A landscape with many valleys, sampled at points; each row gives a point and its height.
A ball rolls from a point to the lowest of its 2 nearest points, and stops where none of them is lower. Distance is the straight distance between rows; heights are no part of it.
q313 (h 66.7): [103 181 121 176 144  91 122 152 107 111 141  94 110 125 132 112 105 163
 158 112 103 120 143]
q123 (h 23.1): [110 104  97 106  79 150 167 151 174 128 154 102 116 132 108 140 145  87
 127 123 147 142 136]
q638 (h 19.2): [109 111 115  99 101 127 150 129 113 122 139 189  86 118  91 165  46 104
 117  74 157 142 129]
q665 (h 24.6): [130 130  93 119 139 170 119 153 132 175 128  97 149 143 198  97 167 136
 141 120 177 112 172]
q789 (h 44.2): [165 151 116 100 159 121 136 123 119 142  96 151  99 165 129 183 121 130
 114 119 106 156 114]
q392 (h 54.4): [ 88  94 158 136 156 159  88  86 138 169  75 124 111  86 126  92 137 183
  94 107 123  76 159]
q716 (h 27.5): [188 135 178 155 150  92  95 126  88 100 117 135 175  75 169  67 146 109
 140 166 119 136 123]
q560 (h 40.5): [ 74 120 114 148  66  95 161 107 137  98 185 129  82 110  67 157  99  55
 144  98 165 108 105]
q584 (h 63.8): [128 135 113 115 188 139 145 108 157 172 145 124 104 105 170 109  86 158
 134  92 128 144 153]
q61 (h 29.3): [123 174 105 134 141 146 115 153 124 156 140  77 174 137 176  85 179 113
 105 134 141 140 151]
q606 (h 42.9): [ 77 132 130 148  68 129 162  86 178  78 189 107  92 127  66 151 115  82
 149 108 154 147 111]
q531 (h 50.0): [102 146  96 122 111  95 158  93  91 101 123 136 136 186  58 191 151 103
 111 140 135 148  83]
q196 (h 64.2): [131 163 134 175 123  76  89 151  69 110 112 104 164 105 145  76 128 152
 172 146 105  88 135]
q424 (h 44.0): [147 183 143 163  90 126 127 108 159 116 124  90 116 143 105 142 149 133
 148 115 107 110 175]
q783 (h 57.7): [164 175 149 124 193 112 142 157 105 118 128 130 120 106 138 125 125 120
 138 144 115 162 112]
q992 (h 48.9): [167 101 202 150  74 119  90 168  80 103  96 167 155 152 158 116 121 174
 174 163 129 105 136]
q326 (h 52.7): [103 163  73 146 148 123 148  76 106  96 140 128 116 152  64 184 175 105
 127 164 120 129  96]
q840 (h 62.1): [112 129 105 177 146 115 111 131 126  98 145  76 132  90  99  78 159 141
 137 154 101  97 144]
q828 (h 34.0): [164 168 107 144 129  88 116 128 133 135 117 103 156  94 154  70 166  85
 113 144 110 124 152]
q887 (h 55.0): [126 158  76 136 179 108 132 122  86  94 129 129 103 134 103 140 166 100
 127 169 114 138  91]
q906 (h 59.9): [159 148  72 165 163  97  85 110 113  82 129 130 131 140 151  81 177  96
  81 180  88 131 116]
q738 (h 43.4): [102 139 109  93  56 102 167  96  99 102 150 156 128 137  62 167  96  60
 103 112 170 149 119]
q81 (h 65.4): [150 183 112 166 149  85 102 156  91  88 124 114 132 120 138 104 132 133
 143 149  94 115 123]
q624 (h 21.2): [171 109 159 154 136  85  79 148  92  91 111 121 155 163 156 104 144 130
 146 186  85 106  84]
q796 (h 30.9): [ 68  89 117 101 128  96 176 118 136 118 181 103  81 127  78 150 135 131
 151 116 138 145  89]
q769 (h 37.6): [ 82 104 127 127  74  91 147  97 163 132 189 145  66 116  93 166 107  81
 145  47 138 115  94]
q990 (h 57.4): [102  56 139 165  93 135  96 115 185 183 117 143  98 111 110 112 122 148
 118  95 133  90 167]
q39 (h 39.6): [ 97 173  97 172 130 123 135 137 103  58 134 116  93 147  99 138 157 144
 145 144 101 112 130]
q741 (h 36.5): [101 132  78  79 104 150 157 151 132 133 128 123 154 174 119 168 141  73
  99 118 145 160  84]
q381 (h 26.6): [159 140 162 108 180 162 162 140 123 144 120 177 136 137 128 192  89 147
 123 133 151 180  99]
q190 (h 49.3): [111 119 123 132 132 115 149 131 171 150 163  88  86 130 129 117 124 152
 148 103 110 133 159]
q944 (h 61.0): [142 120 137 146 160 131 120 167 119 103 140  90 137 101 117  80 161 137
 135 172 111 132 123]
q246 (h 37.5): [ 90 199  76 108 151 128 174  90 127 127 159  84 142 125 135 135 144 101
 111 109 151 161 120]
q618 (h 34.2): [ 83 165 103  90 144 121 174 114 110 132 141  95 134 130  82 166 133 113
 120  98 140 152 104]
q566 (h 40.4): [165 136 122 120 131 159 127 131 129 116  86 161  78 162 114 175 110 124
 109 101 103 128 156]
q855 (h 40.6): [161 141 138 133  85  81  71 103 122 166  74 109 183 141 146 114 158 145
  97 151 112 112 145]
q724 (h 54.3): [135 121 204 139 147 113  73 117  93 148  83 121 147  79 137  97 111 179
 136 115 128  93 155]
q576 (h 58.7): [163 166 145 133 197 143 135 168 126 114 145 126 155  88 162  98 141  90
 120 169 138 177  96]
q611 (h 43.9): [121 155  98 159  98 138 135 125 141  66 147 101 108 158  73 152 157 103
 127 157 117 133 130]
q678 (h 17.3): [134 151 112 123 134 167 166  71 167 137 119 118  91 138 126 163 129 138
 128  82 106 116 179]
q342 (h 46.6): [ 88 135 114  79  78 111 188  80 115 134 131 144 180 159  64 188 120  97
 104 107 144 148 108]
q569 (h 33.6): [100 126  68  95 161 145 153 154 112 131 138 125 158 156  97 158 135 100
 106 150 144 168  53]
q129 (h 35.1): [ 76  68 146  77 111  90 155 105 133 155 170 167  86 112  97 164 103  97
 141  57 138 127  75]
q195 (h 15.8): [180 125 121 147 121  99  99 174 128 113 117 130 141 175 130 128 137 142
 159 178  96 122 100]
q696 (h 36.6): [176 141 155 130 117  62  65 101  67 152  73 114 183 115 158 101 133 131
 111 147 114 120 118]
q521 (h 13.8): [113  95  77 106  97 154 166  73 135 122 138 192  75 107 111 154  44  96
 100  85 147 114 136]
q573 (h 57.5): [134 173  54 172 168 122  91  88 105  77 145 136 109 139 131 144 171 108
 101 175  89 119 120]
q30 (h 64.7): [115 126 127 161  92  94  75  87  84 102 110  84 172 119 109  94 175 166
 123 189 123  96 134]
q844 (h 21.0): [156 130 144 142 120 117 129 198 126 114 118 158 117 156 133 149 103 147
 181 168 127 143 109]
q74 (h 51.2): [105  88 118 103 117 134 155 106 173 152 169 129  73 140 123 147 102 152
 131  65 119 135 136]
q153 (h 47.3): [102 142 147 175  99 102 127 125 168 125 151  89  97 130 104 127 139 144
 156  95 115 104 154]
q851 (h 61.7): [149 111 166 119 137 165  92 186 130 148 114 103 173 147 160  87 161 136
  92 155 134 152 124]
q143 (h 47.2): [139 151 122 109 141  95 142 141 101 119 105 142 113 187  95 176 142 110
 113 134 124 158  77]
q327 (h 59.6): [168 157 136 117 196 114 115 158 130 124 123 122 138 131 195  90 161  67
  98 153 120 158  92]
q787 (h 30.4): [172 143 153 120 144 101  94 133 111 160  97 124 174  77 169  63 152 103
 115 153 116 130 151]
q675 (h 13.6): [ 64  95  85  54  68 159 168  60 154 143 166 184 115 123 160 155  96 103
 114  73 173  88 129]
q708 (h 61.4): [166 106 110 155 145  94  79 113  91  85 131 114 156 127 156  64 180 134
  88 200  90 123 118]
q905 (h 28.8): [124 129 141  66 178 152 179 139 111 161 135 146 151 125 117 158  99 128
 128 112 164 179  89]
q574 (h 40.3): [110 130  81  73  54 131 159 123 129 115 155 146 138 138 112 165 111  49
  81 123 171 152 102]
q605 (h 64.1): [ 83 109 155 155  82  92  75 130  70 110 108  93 160 109 109  97 146 178
 158 162 137  78 119]
q351 (h 15.9): [ 77 132 129 101  81 140 171  47 198 140 175 133 102 132 116 191 106 104
 143  64 146 128 122]
q860 (h 52.6): [132  54 220 147 123 177  95 135 144 132  97 167 123  82 123 112 114 165
 109 132 153 105 160]
q461 (h 7.6): [ 93  73  76  68 107 157 181  99 157 150 132 175 111 129 135 158  67 115
 117  91 149 123 121]
q87 (h 64.9): [154 165  99 120 169 132 121 136 142 167 115 127 138 111 173 100 110 136
 113 121 113 151 157]
q681 (h 63.2): [ 87 131 148 183 121  84  89 136 115 125 127  85 153  99 120  74 132 166
 162 135 115  90 137]
q930 (h 32.6): [180  89 170 144 133 196 117 164 171 145 113 182 153 121 149 142 101 148
 114 157 135 147 131]
q701 (h 60.7): [169 128 134 106 165 145 118 174 140 145 124 117 151 164 180 119 151 111
  97 154 120 153 111]
q493 (h 24.2): [161 144 169 127 169 126 146 169 123 122 127 166 132 139 109 181 103 141
 166 161 137 167  85]
q689 (h 53.5): [107  71 196 130 144 146  77 101 116 151  71 147 131  74 117 113 115 207
 116 124 141  83 141]
q84 (h 35.8): [176 112 159 125 153 165 112 143 133 129  88 154 116 132 131 127 121 156
 119 124  97 123 159]
q642 (h 24.7): [131 138 101 106  95 131 146 157 120 122 119 160 107 148  88 181  88  95
 109  98 140 158 114]
q199 (h 52.9): [100  95  88  99 134 179 160 100 172 159 142 128  91 151 167 129 125 152
 127  85 129 105 153]
q364 (h 51.9): [150  80 225 143 103 152  94 177 121 118 113 144 148 105 125 105 122 148
 125 135 148 131 146]
q951 (h 67.8): [129 166 128 159 164  70 121 138 138 139 151 117 110  85 143  81  97 136
 155 113 113 136 157]
q750 (h 63.0): [147 114 103 177 116  92  59  96  81  76 118 120 152 143 143  96 183 146
 126 193  82  81 129]
q312 (h 56.6): [159 186 178 150 174 112 126 178  84  92 123 141 117 116 162 125 106 147
 176 136 113 138 128]
q101 (h 17.9): [ 58  89 109  84  70 127 157  50 177 150 186 178 113 123 135 163  87 101
 112  49 145 108  95]
q554 (h 35.0): [115 155 114 158  98 116 133 186  96  72 111 139  95 181 117 151 134 122
 159 143 102 116 121]
q907 (h 53.4): [119  71 202 128 146 216 119 153 166 153 121 133 137 103 152 110 125 149
 108 117 159 121 146]
q764 (h 25.0): [185 128 158 175 151  78  79 117  63  79 107 146 180 120 177  67 141  95
 157 174 104  98  90]
q929 (h 29.9): [119 130 105 149  85 107 145 176 117 100 125 158  87 147  98 158  88 115
 152 116 138 136 136]
q478 (h 47.1): [186 110 153 137  94  97  86 146 111 135  86 144 146 158 148 111 120 188
 145 154 105 112 155]
q563 (h 27.7): [ 80 109  80 100 101 137 182 113 154 107 178  95 104 139  86 144 161 113
 131 132 141 143 106]
q172 (h 55.9): [118 139 141 138 149 144 101  84 157 185  96 109 133  88 145  99 144 144
 106 102 121  87 191]
q785 (h 63.1): [137 125 158 142 192 165 117 118 150 172 138 129 141  81 180  77 104 163
 120 119 148 129 161]
q685 (h 30.2): [153  83 119  98 142 208 152 155 162 150 126 172 122 135 146 142  92 141
 116 130 146 152 126]
q23 (h 31.0): [107 160  97  91 190 126 163 143 101 149 128 114 153 122 124 143 120 107
 123 131 146 170  85]
q456 (h 33.5): [169 131 170 104 140 109  65  94  85 168  56 136 182  72 166  97 135 144
  96 143 133 118 137]
q707 (h 8.6): [113 167 112 113 111 143 174  66 180 146 145 116 119 143 111 185 105 120
 146  89 128 134 142]
q880 (h 27.4): [134  93 123  92 118 170 157 180 152 138 136 130 113 137 123 140 117 108
 126 131 141 163 113]
q822 (h 62.5): [158 137 168 124 168 175 102 146 132 165 123 132 178 107 191  90 132 156
 104 152 156 148 152]
q730 (h 45.8): [106 144 137 170  74 156 146  97 181  86 168  86 122 156  74 133 151 103
 141 137 139 137 140]
q935 (h 34.1): [116 187  81 147 145 137 132 120 137 110 154  78 144 135 139 102 165 103
  92 139 119 147 136]
q340 (h 60.0): [124  88 135 137 112 135 117 177 149 125 129  83 131 126  98 100 157 137
 118 150 120 133 143]
q212 (h 13.5): [103  99  90  52 103 130 191 114 137 173 138 154 144 151 112 175 103 128
 141 109 158 150 117]
q552 (h 18.6): [122 130  83  54 151 161 182 122 129 169 133 135 125 152 161 162 134 131
 139 118 152 141 124]
q460 (h 51.0): [138 104 194 162 113 139 109 190 105  77 136 124 145 119 121 109 129 160
 154 160 134 122 124]
q258 (h 58.6): [129  89 146 139  89 130 110 147 164 162 113 110 127 121 106 105 131 157
 111 111 129 117 173]
q599 (h 54.5): [120  82 123 139 155 186 141 110 170 164 109 130  91 119 132 112 111 163
 124  93 111  96 159]
q358 (h 33.2): [ 97  81 159  92 152 102 173 129 127 142 159 143  81 125  96 167 102 134
 171  85 147 150  88]
q994 (h 19.6): [130 145  69  78 139 177 142 129 123 159 140 117 124 158 207 140 151 122
 151 101 172 111 166]
q770 (h 44.3): [175 119 113 130 109 128  92 125 149 171  75 140 159 149 141 122 132 176
 100 149 104 114 168]
q397 (h 55.4): [147 154 188 159 164 122  96 159  98 117 119 122 132  89 143 104 100 165
 160 114 113 112 162]
q383 (h 56.0): [108  66 119 150 123 160 130 107 185 149 120 161  68 117 111 132  99 120
 128  70 113  85 149]
q274 (h 49.9): [147 124 193 168 105 128 117 183  76  84 123 142 169 152 165 102 134 159
 191 183 107 104 108]
q872 (h 39.3): [176 174 135 139 121 116 115 117 139 145  97  92 125 127 140 123 163 122
 117 130  97 120 169]

Where does a ball stop that starts at each point below?
q730 -> q123
q274 -> q195
q701 -> q689
q258 -> q195
q611 -> q461
q872 -> q195
q246 -> q461

Write out the way that a ball takes from each point below.
q840 -> q944, q340, q258, q990, q383, q599, q199, q74, q190, q153, q424, q872, q828, q787, q716, q764, q624, q195
q87 -> q785, q822, q851, q701, q327, q576, q783, q312, q397, q724, q689
q618 -> q23, q905, q381, q493, q844, q195
q584 -> q785, q822, q851, q701, q327, q576, q783, q312, q397, q724, q689
